Each row is a point on a landscape with many valleys, with its height.
A ball rolls from a point to the lowest of its 5 nearest points, and stops where none of them is lower. Distance is the straight distance between rows; heights are no part of it.
<348>: [136 156 118 124 125 142 125 109 116 129 119 122 135]  (h 394)
<474>: [132 169 146 110 157 174 121  90 155 132  61 115 194]  (h 577)
<94>: [134  90 135  78 178 124 118 102 209 141  48 104 148]  (h 487)
<154>: [133 120 109 142 134  90 139 160 162 145 140 122  98]  (h 686)
<278>: [137 155 131 172 108 159 119  93  93 116 182 130 121]  (h 601)
<345>: [131 128 156  81 183 148 117  94 191 133  18 116 190]  (h 606)
<535>: [146 168 130 133 156 127 121 112 170 139  95 111 135]  (h 496)
<371>: [144 164 125 186 121 155 127  91 116 132 177 111 123]  (h 598)
<566>: [135 173 141 147 108 174 114  82  95 115 128 136 161]  (h 543)
<443>: [131 144 122 157 125 103 138 138 138 125 164 128  96]  (h 620)
<431>: [121 119 125 143 108 112 137 153 110 126 170 143 103]  (h 562)
<284>: [148 171 118 177 140 140 121 113 151 128 166  96 118]  (h 627)
<211>: [116  69 104  62 133  82 125 187 137 139  93 131 103]  (h 299)
<551>: [130 141 138 144  95 159 114 112  70 111 178 141 111]  (h 510)
<550>: [107  85 116 134 110  77 146 200 122 133 148 156 109]  (h 359)
<364>: [143 188 141 156 139 180 136  78 125 128 117 112 174]  (h 568)
<276>: [136 132 121 113 161 133 123 110 186 146  75 111 141]  (h 596)
<627>: [133  79 115  96 166  89 131 146 201 160  87 117 109]  (h 84)
<520>: [141 188 140 175 124 180 125  68 110 117 149 121 172]  (h 547)
<523>: [147 183 124 158 139 164 129  86 136 137 122 105 160]  (h 553)
<285>: [124 129 108  82 152 133 129 121 135 132  89 125 141]  (h 35)
<392>: [ 97  86 139 176  88  79 152 195 118 138 186 153  97]  (h 323)
<52>: [118 117 116 100 116 108 130 166 102 117 125 140 107]  (h 310)
<454>: [138  92 101 109 140  90 149 165 156 145 122 136 106]  (h 530)
<72>: [155 195 137 178 145 167 132  81 152 127 142  93 156]  (h 578)
<486>: [126 150 146  94 162 141 123  95 150 132  51 124 172]  (h 597)
<122>: [135  85 114  68 161 109 127 131 182 147  68 120 123]  (h 144)
<571>: [107  70 182 176  61 146 101 136  54  87 223 173  90]  (h 529)
<95>: [108  99 122  96 109  94 122 174  92 114 140 155 104]  (h 267)
<440>: [129 138 131 172  99 133 132 126 104 126 205 129 104]  (h 564)
<636>: [123 135 147  64 174 167 128  99 157 125  17 133 198]  (h 604)
<323>: [142 136 134 134 180 143 124 105 202 142  59  84 161]  (h 608)
<158>: [118 106 142 181  80 102 139 148  91 124 217 143 103]  (h 108)
<320>: [ 96  94 136 127  84 108 127 161  61 104 161 152 106]  (h 348)
<245>: [150 164 123 159 169 134 126 110 193 139 109  82 148]  (h 557)
<607>: [111 104 144 141  92 118 120 150  72 116 184 152  96]  (h 412)
<117>: [116 118 115  87 139 111 131 144 128 139 107 124 126]  (h 297)
<176>: [129 142 124 102 136 134 131 112 131 136  92 131 144]  (h 242)
<50>: [ 92  81 152 185  77 117 131 171  83 104 221 164  96]  (h 431)
<209>: [123 136 111 123 124 119 136 131 139 135 135 123 111]  (h 493)
<412>: [120  98 112  58 136 107 129 154 125 129  92 129 124]  (h 303)
<508>: [116 115 114  67 126 130 120 137  78 111  92 133 126]  (h 281)
<455>: [122 118 158 150  78 146 105 107  67  94 200 150  99]  (h 538)
<93>: [137 126 115 120 152 117 141 136 164 139  99 112 122]  (h 573)
<11>: [108  89 118  65 119 104 116 179  72 111 113 134 120]  (h 170)
<606>: [137 141 126 188 109 108 146 141 136 134 202 123 102]  (h 579)
<317>: [126 120 136 117  96 142 109 128  55 105 143 148 117]  (h 420)
<384>: [124  71  98 104 125  64 148 197 155 149 120 148 105]  (h 388)
<155>: [137 172 125 157 118 160 128  94 106 123 143 117 152]  (h 499)
<613>: [142 172 134 136 160 160 123  82 147 131  86 117 163]  (h 558)
<236>: [138 154 119 137 133 122 133 120 150 139 131 116 128]  (h 282)
<525>: [116  97 118 158 106  87 154 185 143 137 156 149 101]  (h 452)
<145>: [140 144 142 163  98 177 115  86  73 108 190 149 125]  (h 575)
<110>: [129  98 118  50 157 123 127 125 148 137  59 122 141]  (h 301)

Two balls start at each pair of points below. Name the first point that both come to, or write none.
<455>, <145>: none
<384>, <154>: none
<551>, <320>: <11>
<636>, <72>: <285>

For each start below, name the point where the ball stops.
<520>: <285>
<345>: <627>
<486>: <285>
<550>: <11>
<371>: <285>
